Points on a hilly landscape, in no order, each with its height.
From any point a ball rolls to the lowest of the 2 points nearest to it. It stops when none of these is lower. Distance is the straight distance between rows; heights are no part of it.
vobo height 527: [-16   3  -9  11   2  -4  36   7  -4 -12   8   3 -16  15 -11   2  -2  -6
  -8  14 -14  -1 -13 -11 -22   8  -3   1  -6 -17   8  -2 -24  17  -9 -13
 -12  -9  -6  10  13 -22]
nito height 281: [ -3  -2  -6   3   9  -8  19  -4 -16  -4  -1   2 -15   1  -4  12 -12   5
   0  -4 -11  -4  -1 -14 -20  -6   6   6  -7 -19  -6  13 -24   9  -2 -14
 -12   7  -3  11 -17  -3]
Geni height 251: [  2 -18  29  -1  -8  -6   0   9 -10 -11  -1 -11 -20  -4 -11  -2 -19  11
   4  -6  13   4  13   0 -19  -9  13  -2   0 -23  -4  22 -10  13 -14  11
 -12  13   8   3   1  -8]
lamuf height 503: [  8  -8   2  -3 -16  13 -14  -5  13  17  -6  -2  10  -5   6   8   7 -15
  14  12   5  -1   0  14  18   7  -4  -8   7  11   4 -26  34 -19   9   1
  18   2   1  -7  -4   8]
gela height 667: [ -8   9   8  -3   8  -8  -2   8  -6  -7  10  -3   7 -10   5 -18  -5   7
   0   2  -4   2   5  -2  10   6   7  -5   3   5  19   4 -12   7 -25  12
   0 -16   5 -28  16   2]
kisiv height 435: [ -4  -2 -17   4  14   6  15  -3 -10   3 -14   2   0 -12  -6   0   1   3
   9   9  18  -8  13  -6  -6  -5 -17   0   1 -29  11  18 -22  -6   2  -5
   4   4  -5   1 -25 -11]
folev height 656: [  6   0  -3  -6   6  17  10   5   6  13 -18   9   2   4  -5   6  10  -1
  21  12  -1  -9  10   8  11   0 -26   0   5  -3   8  -4   1 -20  13   5
   3   7  -5   2 -24   4]
diga height 282: [  4   6 -25   2   8   0  -6 -11   5  20 -16   8   7  -7  12  18  23   2
  -4   1  -6 -17   6  -3   8  -3   5   0  -2   4   7  -3   8 -20  19  -3
  16  -2 -13  -3 -14  -4]
kozep height 387: [ -8  -6  22   1 -19   0  15  15  12  -4  10  -6  -9  -4  -3 -20  -5 -11
   2  18   3  14 -10   5   4   5  16   0  -7  -9  23 -20   6   2 -17   9
   1   1   2 -18  21  -9]
kefom height 317: [  0 -16  21   4 -19   3   8   9  -4  -4  10  -9 -15  10 -15   6 -12   6
   6   3   0   4   9  -2 -17  -5   3   1  -8 -22  -7  11  -9   9  -6   6
 -13  13   4  12   1  -1]
Disuv height 187: [ -3  11  -9  -3   3 -11   7   2   2  -4   7   7  -1   2   5   3   4  -1
  -6   5 -19   2 -16  -2  -1   1  14   6  -7  14   1 -16   7  -2  -4  -1
   1 -14  -7  -9  16  -1]
supem height 467: [-12  10   0  -2 -12 -11 -25  -3  -5   0   6 -11  19 -15  13  -4   3  13
 -10  -9  15   0   6 -14  26 -11  23 -14   0   7  -7  12  12   3  -1  -3
   8 -15  -2 -14  12  -4]
baf height 183: [ -2   2 -18  11   8  -9  -9 -13 -10   5 -12  -2   4 -16   6  14   7   9
  -4  -8  12  -4   3 -10  -3  -7   7  -3   2 -16  -9  19 -10  -2  11  -5
   0  -2  -4   5 -16  -5]
raro height 310: [ 16  -8   7  -3  -9   0 -12   0   9   6  -2  -3  -4  11   6  13  -4 -11
   3  -8  -3   1  -8  16   0  -5  -2   7  -5  10 -22  -9  19  -7  21  -8
  -2   9  -1  24  -8  10]
Leba height 327: [-13  -8  34   6 -17   0   7  15  17 -13  16 -10 -10  -2  -8 -20 -13  -4
  -4  12  -3  18  -8   7   0   8  20 -10   1  -2  13 -11   7  21 -23  19
   3  -7   3 -12  27 -13]
kon height 769: [ -2  -7  10   5 -40  -2  -6   3   5  11   9  -5  11  11  -5   5  -4  -9
   0  11   5   8   4 -11  11  -8  14  -4 -12  -8  -7  -4  -5 -13  11 -12
  -1   4  -7  12  10   8]
mipo height 376: [  3  -1 -13  -3   4  -6 -19  -4  -4  11 -11   1   6 -12  15  15  15   8
  -7 -10  -4 -13   3  -1  12  -8  13   1  -2  11  -1   1  21 -12  17   1
  11  -7 -11   0 -10  -1]
pifu height 582: [ 15  -7  11   5  -6  18 -13  -5  -6  10  -6   2   7   9 -18   1  -1   6
  22   0  17  -4  14  15   4   5 -18  -4  11  -4 -12   9  -4   2  10   1
  -5  13  11  23 -14  14]
tedaz height 790: [  7   6 -18  -7  27  -1   1  -6   2  -2  -4  13  -4  -2   7  11  14   6
 -19 -16 -15  -9  -6  -2  -5   2  -2  11  -4  14   0  -2  -2   0  10   4
   2  -6  -2  -2  -5   3]
rimam height 564: [-12  10 -20  11   8  -3  26  -6  -8  -8  12   7  -4  15  -7   3  -4  -8
 -20   5 -15   0  -8 -17 -19   4  -8   0  -3 -11  -6   5 -31  14  -7 -18
  -7  -5  -5  12   6  -6]
Mok height 35: [ -6   2 -13   2  16 -11  -8 -14 -11  -7 -14   0  -6 -12  15  16  -2  10
 -16 -18  -5  -2  -6 -14  -9 -12  15   5  -4   0  -9  11  -2   6   9  -4
   0  -1  -4   2 -14  -6]
kuz height 535: [-14   6   8  -4  -3 -21 -10  -1   6 -16  11  -4   0  -9  12 -14  -8  -3
 -14  -3  -2  12 -13  -1   4   6  21 -11   2  20  -4 -10  22  14  -9   6
   6 -19   2 -17  22 -12]
Bipen height 785: [  4  11  -3 -14   2  -7   1  17  -8  10  -5   9  12  -2   5   5   6  14
   4  -5 -28  -9  11  -2  17  -6   9  12  -6  12  19 -10  -4  -7  -4   8
  -3 -11  -9 -12   6  15]
riz height 593: [ -8   9 -15   6   0  -1   8 -15  -8  -4  12   5   1  20 -10  -2  -1  -8
 -31  -2  -4   3  -6 -20 -16   4  -4  -5   1  -5 -22  13 -15  13  -9 -20
  -7  -4  -2  19   9   0]
Tepir height 623: [  2   9  10  -3  -2   0   4  15  -1   2   7  -4  10  -4  -5 -22  -2   1
  12  11   1   4   8  -6   5   5  -1  -2  -5  -1  25  -2 -18   2 -21   6
  -6  -7   7 -23  15   9]
des height 756: [ 12  -6  -1 -14  31   2 -11  -2  -3   0 -17   0  -9 -16   7   6   7  19
   4 -23  -6 -13   8  20  -6  -5 -12   9   2  13   5   9  10  -2  -1  21
   3   6   5  -1 -17  -1]
Nipo height 43: [ -1 -18   4  17 -22   3 -21 -20  -7  -1  -1  -6   7   6  -3  17  -9   0
  -3  -5  22  -6  -3   5  -5  -5   5  -2   8  -9 -30  11  11   3  17 -11
   2  10   1  27 -10  -1]
tunu height 268: [  0   0 -15  19  -5  -1  -7 -16 -16   8 -11   4  15 -10   0  21   0  16
   5  -2  16 -12  11  -5   2  -4   3  -2  10 -27  -3  18 -16  -9  17  -4
   7   3 -11  11 -21  -3]
kezo height 422: [  1  -7  19   5 -19  -2  15  21  11  -5  15   0 -13  18  -9  -2  -5 -12
   8  11 -17  10 -10  11  -6   3   9   5  -4   1   2 -22   5   4  -3   7
  -6   5  -6   4  24   3]
gapul height 600: [  2   1   4   7  -7   7 -16  -6   3   1   8 -13  18 -17  -5 -17  -2  -4
   3   5  23   5   7  -3  15   1  -2 -16  14  -3   4  10   3   2 -12   4
   6  -4  16 -10   0  -1]
Mez height 736: [ 12   8  -5 -14  21  12   4  -1   5   8  -8   6   5 -14  -3 -11  15   1
   5  -2  -5  -7   0   6   8   9 -22   4   1  18  18  -2   1  -5  -9  12
   5  -2  10 -15  -6   5]
seb height 444: [-11  12  -5   7 -12  -8   8  -1  -9   3   3  -7  12   3  -6 -11   0  -4
 -12  15  12   4   8 -29   6  -4  11  -3  -9 -15   8  20 -24  -1  -7 -16
   1  -8  -8  -6  11  -5]
zekiz height 753: [ -2  -5   7   2 -31  12   5   2   9  14   6   0  13  21 -15  -6   0 -17
   2  19   9  11   1  -9  10   2  -4  -7  -8   4  -3 -10  -3  -5   9 -13
  -2   3   0   3  14  12]
ter height 820: [  2  12   2 -12  10  -8  -5  19 -16   1  -1   0   6   2   7   2   4  23
   1 -13 -26  -8  13   1  12  -7   6   8  -1  13  16   6 -14   6  -8  13
 -10 -13   0  -7   7  16]
Vop height 832: [ -5   1 -28   4  14   1  20 -15   5  -2   1  15  -6   6  -3   3   4 -16
 -21   5  -2  -3 -16 -12 -20   5  -9   4  -2   2 -12  -8  -4   2  14 -17
   6  -1  -7  10  -3  -2]
gek height 373: [  3 -12  26   0 -23   5  15  11   4  -2  13  -3 -12  15 -15  -2  -8 -10
   9  10   1  10   2   6 -11  -2  -1   3  -6  -4 -10  -5   6   4  -6   4
 -11  15   6   8  11   8]
Zek height 453: [ 13  -8   3 -12 -13  11 -17  -2  15  20  -3   6   8   8   7   7   7 -13
   9   0  -1   4   1  12  15   7  -7  -6  -3  19   0 -20  23  -9  12  -2
  11   3   4   1   0  11]
mivu height 374: [  8  10   1   0   3  -3 -19   0  -4   0   2   1  15  10   7  -2   6  12
 -12 -19  -7   7  -1  -1   6  -2   2   2   0  18 -16  11  -8   4   1   0
  -8  -5   4  11   8  18]
nem height 316: [  5  -2   4  10 -14   2 -15   3 -10  10  -5  -3  13  -7  -8   4   1  14
  26   1  21  -6  19   1  12  -9   5  -5   6 -17   3  15  -9 -10  10  -1
  -2   4  -1   5  -3   5]
Galug height 683: [  2  10  -9 -10  29  11  14   3   1  -2   3   9  -5  -3  -4 -20  11  -4
   6   4 -11  -3  -7  13  -3  17 -22   0   7  12  16  -7 -11   6 -18   8
   3  -7   7 -10   4   1]
kuze height 545: [  5 -11   9   4 -25  15  -5  -2  15  12  -2  -6   8  -7  -4  -2   5 -19
  13  21  17   3   3   5  14   6  -7 -13   5  -6   8 -12  17  -8   3  -1
   7   7   6  -6  -3  -4]
Robid height 647: [  1 -11 -16   1  26   2   5 -17   1 -11  -3   5 -16  -9   9  -5   2  -4
 -12  -9   8  -3 -10   2 -14   3 -10  -2   5   6 -11   0   6   5   2   0
   7   6   9   0  -8  -8]
Zaz height 250: [-16  -6  34  -2 -17 -14  -1  14   6 -22  18 -11 -16   3   0 -10 -12   0
  -4  -1  -6  17   0   7   0  -1  26  -4   3  -3   1  -8  10  20 -14  14
  -4  -1  -4  -7  25 -10]
Beb height 738: [  8   7  -5 -20   3   9   1  15   5  16  -7  16   8   6  -2  10  14   4
   3   6 -25  -4   9   7  19   0  -7  11  -8  14  14 -19  -1 -22   3   5
  -2  -1  -7  -8  -4  18]
bel height 787: [ -2  -7  -4  10 -29  -7  -5  -8   7  15   4  -1  10  12   2  23  -3  -6
  -3  10  -3  -2  -3 -11   3  -6  16  -3  -5  -4 -14  -9   7 -15  23 -15
   3   4 -12  19  -8   1]
mor height 433: [-16  -8  10   9 -11  -5  24  15  15 -12  11  -7 -12   3  -5 -12  -3 -11
  -1  19  -3  10 -17  -4 -13   6  16   5 -10 -17  17 -14   0   3 -15   2
  -5  -8  -7 -12  26 -20]
Fidop height 380: [ 14  -8  11  -3 -18  -1 -12   7   9   6   5  -2   0  11   4  -1  -1 -11
   7  -2   0   7  -2   9   6  -5   0   1  -2  16 -13 -12  18  -7   8   1
   0   4   1   9   6  12]
Kenu height 681: [ 11 -13 -14  -6  32   9 -10 -22   2  -7 -12  -1 -10 -11   8   6   6   4
 -13 -20   6 -10  -7  12 -14   2 -17  -1   3   9 -16   5  13   3  12   5
  11  10   8   6 -16  -5]
nagal height 328: [  7  -5  -3  17  -8   6  -9 -13 -11  11 -10   7  12  -1  -5  15   2  11
  20   6  15 -17  14   7   5  -1  -3   1   9 -21  -2  11  -5 -11  22  -3
   3  12  -9  16 -20   1]
Mipa height 735: [  3   1   2  -4 -23  12  11   7   5  16  -3   1  15  16 -15  -6   3 -20
   8  25  12   9   9  -8  12   6 -16  -5  -7 -11  10  -6 -11 -10   0 -13
  -4   5  -4  -5   5  10]
vezeg height 364: [ -1  -5 -13  -3  12   0  22   2 -12   1  -9   2 -16  -6  -4   4  -5   6
   9   0   6  -5   9  -8 -18  -5  -8   9  -7 -28   5  16 -24  -2  -2  -5
  -7   5  -2   3 -22  -6]
Ronu height 162: [ -3 -13   4  20 -28  -2 -15 -17  -6   4  -2  -8   7  -8   1  14  -7   9
   2   4  28  -9   6  -1  -1  -4  15  -8  12 -23 -14  12  12  -6  17  -2
  10  12  -1  12  -7 -14]
togat height 594: [ -3   0   2   1  -5 -11 -10  -9   4 -10   6  -6   0 -12  12  -8  -1 -14
 -15   0   6  13 -18   2   4   2  16  -8   0  27  -9 -11  35   5  -3   4
  15 -12   6 -13  13  -5]
vilo height 694: [  6   0 -12  -5  20  18   3  -4   5  11 -19  13   2   0  -3  10  10   9
  17  -4   4 -17  14   7   3   2 -24   2  10  -6   0   7  -9 -11  20   7
   2  10  -6   9 -27   6]
Fada height 485: [ -9  13 -18  11  -6  -2  12  -6   0   3   8   1  13   5  -6 -19   4 -17
 -14  19  16   9  -1 -23   3   6  -3  -4 -13  -8  12   8 -16  -1  -4 -19
   4  -4  -1  -7  13  -9]
feve height 388: [-16  10   1  -2 -22 -13 -19   4  -3  -5   8  -8  19  -1   5  -9  -1   4
 -16  -5   6   7   0 -21  21  -7  27  -7  -2   5 -10  12   1   2  -1  -9
   3  -9 -11  -9  20   1]
pazu height 48: [ -2   9 -16  -2   3  -9   6   1   0   7  -6   9  -2   1   7  12   9  -1
  -5   7 -20  -3 -11  -6   3  -6  15   9 -12   5   9 -16   0 -14  12 -10
   1  -9 -15  -5   4   0]
zad height 699: [ 11  -1   4 -17   5   7   4  13   3  14 -11   7  -2   7  -6   6   9   1
  17  -5 -15  -6  10  13   7  -7 -12  11  -6   7  10 -15   3 -15   7   9
  -3   8  -3  -2  -9  13]
fori height 480: [-18  -2   1  15   7  -1  34  10   8 -15   9   2 -17   8  -5  -9  -3 -10
  -4  17  -2   3 -15   0 -27   9   0   4  -5 -18  17  -8 -10   6 -13  -5
  -6  -6  -3  -8  17 -27]
muv height 549: [ -2  -6  -2   4   3   8  16   0  10  -1  -6  -4  -4 -14  -6 -18  -2 -13
  11  13  22  -2   5   4  -8  10 -18  -2   7 -16  15   2   2   1 -13   0
   1   5  11  -8 -14 -12]
mipe height 544: [  8  -8   3  10   0  16 -11 -12  -4   7  -1   5   5  14 -12  -1   0   5
   2  -8  13  -5   7   4  -8   0 -21  -4   6   1 -24  13  -1   2  10  -7
  -2  12   8  28 -10   9]
seraz height 585: [  1  13 -24  -1  25  11   7  -5  -3   3   4  11   7  -4  -3 -13  14  -4
  -8   8   9   0   6  -9  -3   7 -22  -1  -4   0  10   9 -25   1  -6  -5
   3  -7  -1  -1  -1   3]
mapen height 144: [ -4  -3  24  -3  -8 -15  -9  15  -2 -19  11 -12  -9   2   4  -6 -12   5
   0  -7  -7   5  -1   0   5  -5  23  -2   4  -1  -6   6   4  10 -11  11
  -9  -6  -1  -4  14   1]
fiv height 622: [ -4   1 -10   1  -7   2  32   7   9   2   1   5  -4   6 -11 -11   0 -21
   1  27   9   7  -6  -7  -8   8  -9   5 -10 -15  16 -11  -3  -8   4 -11
   1   2  -7  -3   2  -9]
pavi height 589: [ -4 -10   1   1  -9   8  26   4  15   4  -3  -4  -5  -2  -7 -18   2 -21
  10  22  17   4   3  -1  -6   5  -8   5  -4 -12  19 -12   8  -6 -10  -3
   4   6   6 -10  -3 -12]
zedif height 534: [ -2  13 -23   6  10   6   9 -10   3  -5   9   8   8  -1   0 -18  10 -12
 -18  12  14   2  -7 -15   1  12 -17  -7   3   7   5   5 -12   8  -8 -12
  11 -10   8  -7  10  -4]
bifug height 149: [ -1  -6  20   4  -2   2 -12   2 -12 -13   3 -10   0  -6  -9  -4 -15  18
   6 -17  15   4  13  -3  -8  -4   0  -8   6  -9 -13  30 -13  16 -18   6
 -10   7  13  -3   3   1]
rava height 617: [ 10 -15   8   2  -3  20   6   1   3   8 -10   8  -8   7 -18   4  -2  -2
  25  12  13  -6   5  16   0   1 -28  -4   8  -7  -7   1   6 -12  18   4
   1  15   0  16 -21   5]
Genir height 499: [ -5  -4 -14   6  10   4  14  -2   3   4 -12  -6  -3 -15  -1  -4  -3  -5
  18  13  23  -8  10   2  -2   1 -12  -2   4 -23  18  10   0  -9   0  -7
   8   6   3 -10 -21 -19]
rok height 495: [  8   3 -11   2  12  12  -6  -9   3   5  -2  11   6  13  -4   7   4  -3
 -14  -9  -2  -2   1  -4 -10   3 -16   2   2   7 -21   9 -13   2  16  -9
  -2   5  -2  22 -10  18]
Zana height 713: [  4   5  -4  -3  -4  16   9   5  -1  11  -2   8   5  13 -19  -9   1 -13
  13  21  10   5  10  -1   3   5 -24  -3   1 -11   7   4 -17  -7   0  -4
  -2   7   2   5  -7  13]
leb height 628: [-12   3  -1   7  -4  -5  -7 -12 -10 -11  10  -4   1  17   5   4  -8   2
 -26 -18  -7   6 -14 -13 -12  -1   7  -3   8   8 -36  16 -12  16  -7 -18
  -6  -2   0  12  12   1]
lupub height 336: [ -2  -3   6 -15  13 -22  -3  -2  -7 -16 -10  -8 -22  -9  23  19 -15  12
   1 -19 -19  -3  -5   4  -7 -16  19  14  -6  -5  -1  -5  18  12   7   4
  -6   1  -5   2 -16 -10]
fegu height 721: [  9 -12  -4  -6  32  -2  -9  -9  -7 -11 -18  -1 -14 -15  13  16   2  16
  -4 -30  -1 -10  -1  15 -11  -5  -4  11  -1   4  -4   6  11   0   9  12
   3   9   4   3 -20  -7]
Vuga height 638: [ 14   6  -6   2   8  20 -19  -9   6   8  -3 -10  18 -22  -3 -12   3   2
  14  -1  20  -4   9   4  13   6 -19  -8  14   3   6   7   1   2  -9   3
  10  -3  18  -3  -7  -1]
Begov height 635: [  3  -9  -3   4  -4  -4  -8 -12  11  -4   5  -6  -5 -13   4  -7   1 -14
  -2   6  17   8  -9   5  -1  -1   4  -7   3   7  -5  -3  21   1  -1   2
   9   2   8  -6   1 -11]
Lidov height 646: [ -7   1 -10  10 -16   3  31   9  14   6   7  10  -4  19 -12   0   1 -24
  -5  26  -5   8 -13  -9 -10   1  -7   5 -15 -10  11 -23  -3  -7   7 -16
  -2   2 -10   3   9  -6]
Gop height 814: [  2  11 -28   1  29   5  10 -14   4  -5   3  14  -4   6   5   3  15  -1
 -27  -7 -16  -3 -20  -9 -11  10  -6   6  -2  13  -5  -7  -8   5   6  -8
   4  -5  -6   5   3   1]
bapo height 569: [  4  -4   0  14 -20  13 -16 -14   6  12   7  -4  20 -12   1  -5   3 -13
   9  16  26   0   8   0  14   5  -2 -18  15  -8   2  -4  12  -7   2  -3
  14   4   9  -5   2  -6]
dokuz height 247: [  6  -9  15  13 -21  -4 -21  -5 -10  -3  -2 -13   8  -9  -4   7  -9  17
  20  -7  26  -7  13   6   7  -7  11  -7  10 -16  -6  13   6   2   7   0
   6  10   5  11   0  -5]
bimod height 311: [-12   8   0  -8   9 -19   4  10  -3 -13   1   1 -10  -7  11   4   1   7
  -5  -1 -25   1  -9   6   3   0  17   3  -5  12  12 -12  15   1  -3   9
   0 -20 -10 -15  14  -8]
falu height 479: [  3  -1   9  -6  -4  -2  22  24   4   4   8   5  -9  15  -4   1  -3  -9
  16   8 -30   3  -9  19   3   5  -2  10  -5   6  18 -32  -2  -6  -6   7
  -8  -7 -11  -5  18   8]
Vabip height 764: [ 13   7 -17 -11  31   6   6  -3   3   2 -10  16  -5   3  -2  19  15  13
 -17 -16 -29 -23  -5   1  -8   2 -12  15  -7  14   4   2  -4  -4   8   7
  -5   4  -5   6 -14   2]
nol height 346: [ -2  11   1   5  -7   3 -22  -2 -17   3   4 -13  25  -7  -5 -14   1  13
  -8  -7  19   7  14 -16  11  -5   4 -14   5  -1  -9  30 -23   2 -11  -4
  -2  -1   8  -3  14   6]
riv height 181: [ -2   7 -21   2   7  -3   7  -9   6  11 -11   5   0  -3   1   9   9  -9
  -3   7  -2  -5  -5 -11   0  -1   2   6  -4  -4   5  -6   0 -16  16  -8
  11  -2 -10  -4 -17  -2]
buba height 682: [  9   0   9  -4   3  16   2  10   5   9   5   5   3   6 -12 -15   0 -10
  14  10  -1   6   5   7   5   8 -20   1   3   8   4  -6  -5   0 -10   6
 -10   7  12  -3   3  15]
tizer height 734: [  9   5 -10 -10  26  10   5   0   4  10 -18  15  -3   4  -3  19  14  14
   1 -13 -15 -20   7   4   2  -3 -17  14  -7   6   8   8  -6 -13  18   8
  -4   8  -5   6 -27   6]
zov height 782: [ 10  -3   1 -14  14   9 -11  -4   0   6 -13   0   2 -21   3  -4   6   5
  10 -11  -4  -7   8  23  10  -2 -11   2   8  20  10  -1  21  -7  -5  19
  10   0   8 -12 -15   3]
tefa height 750: [ -3  -1  -7   1   4 -13 -25 -21  -2  -9  -4  -4   2  -2  16  11   0  -1
 -25 -15  10   3 -14   1  -2  -4   9  -1   2  18 -29   3  27   5  12  -4
  10   0  -1  10  -1  -5]
Tig height 708: [ -4   0  -3  -3  11 -10 -15 -12  -2 -16   8  -2  -2   6  19   3  -1   7
 -25 -20  -9   8 -17   4  -5  -1  11   2   6  23 -23   4  17  13   3  -1
   1  -9   6   3   7   1]
sav height 537: [ -2   8  14   3  -6   6  19  25   0   2  13   0   2  16 -13  -8   1  -6
  16  19 -22   7  -3  11   6  12 -11   2   0   1  25 -23 -20  -3 -15   7
 -12  -7  -2 -14  24  10]
paned height 362: [ -8  -2  14   2   8 -15  15   6 -11 -18   4  -6 -21  11   1  13 -12  10
   5  -8 -16  -4  -4 -10 -19   0  14   9  -1 -16  -6   9 -24  18 -12  -5
 -19   1   0   5  -1  -8]
gekul height 645: [  9  -2  20 -15  -7  12   3  13  10   8   2   5   4  10  -8 -14  -4 -11
  16   9 -11  10   6  16  14  12 -15  -1   4  15  13 -24   6  -5 -14  13
  -1   1  10 -17   6  23]
Zusap height 581: [  2   5  15  -4  -5   8  13  26   0   7   9  -1   8   8 -10 -21   0  -4
  19  15  -9   7   9   4  12   6 -10   2  -5  -6  31 -15 -23  -4 -22   8
 -10   0   4 -21  17  18]
kav height 520: [  5 -14  12  -5  -6  -7  -2   6   8  -3  -6  -7 -18 -11   5  -2  -2  -4
  20  -2   0   2  -4  19  -1  -6   4   1  -2   4   5 -13  25  -9   1  19
   2  10   1  -3 -12  -3]
vobad height 669: [ -9  13  -2   1   6  -6 -14 -11  -8 -15   9  -2   6  14  20   7  -1   9
 -29 -20 -16   2 -19  -8  -5   1  15   2   6  20 -27   3  -2  16  -2  -7
  -6 -11  -2   3  10   0]
pileb height 396: [-10  12  -8   9  -8  -4 -16  -7 -11   1  -1 -11  18  -6  -4  -6   2  10
 -10   1  18   2  11 -21   6  -4  12 -13   0 -16  -4  29 -24   1  -7  -8
   0  -6  -2  -2   6  -7]
Maso height 606: [ -2  -8  -7   0  14  -6   5 -11   9  -8   1  -6 -18 -18   5  -9  -3 -11
   0   3  16   1  -8   4  -8   5   1  -3   0  -3  -2  -6  17   0  -5   2
   8   0   7 -13  -2 -20]
Mukid height 847: [-11  -2 -24   9   9  -6  30  -7   4  -7   7  10 -14   7  -5  -2  -6 -18
 -19  16   7   1 -15 -12 -24   7 -10   3  -4 -10  -5 -12   0   4   2 -21
   7  -2  -3   9  -4 -17]
pezak height 413: [  0 -10  15 -10   0 -21   4  10  -3 -12  -8 -12 -27  -9  11  14 -17  10
  16 -16 -12  -2   0  11  -6 -17  17   8  -5 -10   2  -6  18   3   8   8
  -9   9  -6   5 -12  -7]
bep height 263: [  7   8  11   2   1   7 -24   3 -12  -2   5  -8  16  -9  -4 -14  -4  13
   4 -17  11   4   9  -6   7  -1  -3  -9   8   8 -14  22 -13  15 -19   6
  -3   1  20  -1  10  13]
Genin height 269: [ -3   5  19  -5 -14 -10 -18   8  -2  -7  14  -6   9  14   3  -9  -7   9
  -5 -10  -5   8  -1  -6   6  -4   9  -2   5  13 -19  10  -4   8  -9   0
  -9  -1   1   3  20  13]
Mefo height 210: [ -9   8  -3  -9  20 -22 -15  -3 -10 -10 -11  -3 -15 -15  24  19  -8  17
  -6 -22 -11  -3  -1  -9  -7  -6  22   8  -5   1  -1   9  15   7   6   2
  -6  -7  -4  -9 -11 -11]
Vosi height 450: [-26   9  11  -7   3 -25   1   6  -2 -19  10  -2  -7  -7  13  -6 -10   7
 -11  -9  -7  11  -6   1   1   6  29  -7   3  10   4  -5  18  13 -11  10
  -1 -21  -8 -20  19 -16]
nela height 865: [ -6  10  12  -6  11 -12 -10  10 -13  -8   7  -2   6   5  15   5  -2  27
 -10 -22 -31  -5   4  11  10   1  11   0   8  26   2   4  -5  19 -13  18
 -10 -21  -5  -1  15  10]
luvez height 563: [  9  -8  17  -9  -8   0  -9   6  13   0  -1  -7  -7 -13   2 -10  -5 -10
  13  -1   0   6   0  24  12   0  -1   0   1  15   9 -21  31  -5  -7  15
  10   6  14 -10  -4   5]
Guse height 473: [  6 -10  21 -10 -13 -11   0  19   4  -6 -10 -10 -21 -13   3   8 -12   4
  31  -8  -3   0  10  15   2 -17  10  11  -5 -12  12 -11  19 -15   4  13
  -2  11  -6   4 -14  -2]
besap height 468: [  0  10  -5   4  -3  -4 -27 -12  -5   7  -6  -5  18 -16  18   7   7  14
  -4  -7  14  -6   4  -7  17  -6  12 -10   8   4  -1  11  14  -4   8   1
  13  -8  -1  -4  -2  -7]
sovop height 604: [  8  -6  22 -18 -17  -2  -1  11  12   4   1   2  -4   0   0 -11  -6 -14
  16   1 -12   7   1  20  14   3  -1   0   3  17  11 -29  21  -5 -11  18
   5   5   7 -15   8  16]
Tiv height 166: [  2   3  -6  -1  14 -12  -1  -8 -13 -10  -8   4  -4  -1  11  19  -5  15
  -8 -19 -17  -3  -5 -14 -15 -11  10   7  -2  -4 -13   8 -14   9   7 -12
 -11   2  -4  10 -17  -1]
Bevo height 636: [  1  11 -19  -4  33  12  17  -2  -1  -5  10  12  -3   6  -3 -14  10   5
  -9   1 -11  -3  -4   1  -6  13 -29   2   6   8   8   4 -23   8  -8   3
  -5  -4   3  -1   4   6]
zose height 451: [  9  13 -12   1   7  12 -10  -7  -4  10   2  10  16  15  -3   6   9   5
 -11 -12 -10  -2   2  -9   5  -3  -7   7  -5  11  -7   5 -16  -2  11  -6
  -6   1  -4  15  -6  21]
Patuk height 194: [  5 -11   9   3 -18  -1 -12  -5   1  -1   3  -1  -1  18   0  14 -12  -3
  -8 -11   1   3  -7   4 -12  -9   3   2  -3   0 -37   5   5   2  13 -13
  -7   9   3  32  -7   4]

For each start below, name the point where the ball stops.
bapo: Nipo
vobad: mapen
rava: mapen
Mipa: Mok
Begov: pazu
kav: Mok
Bevo: bifug
Tepir: bifug
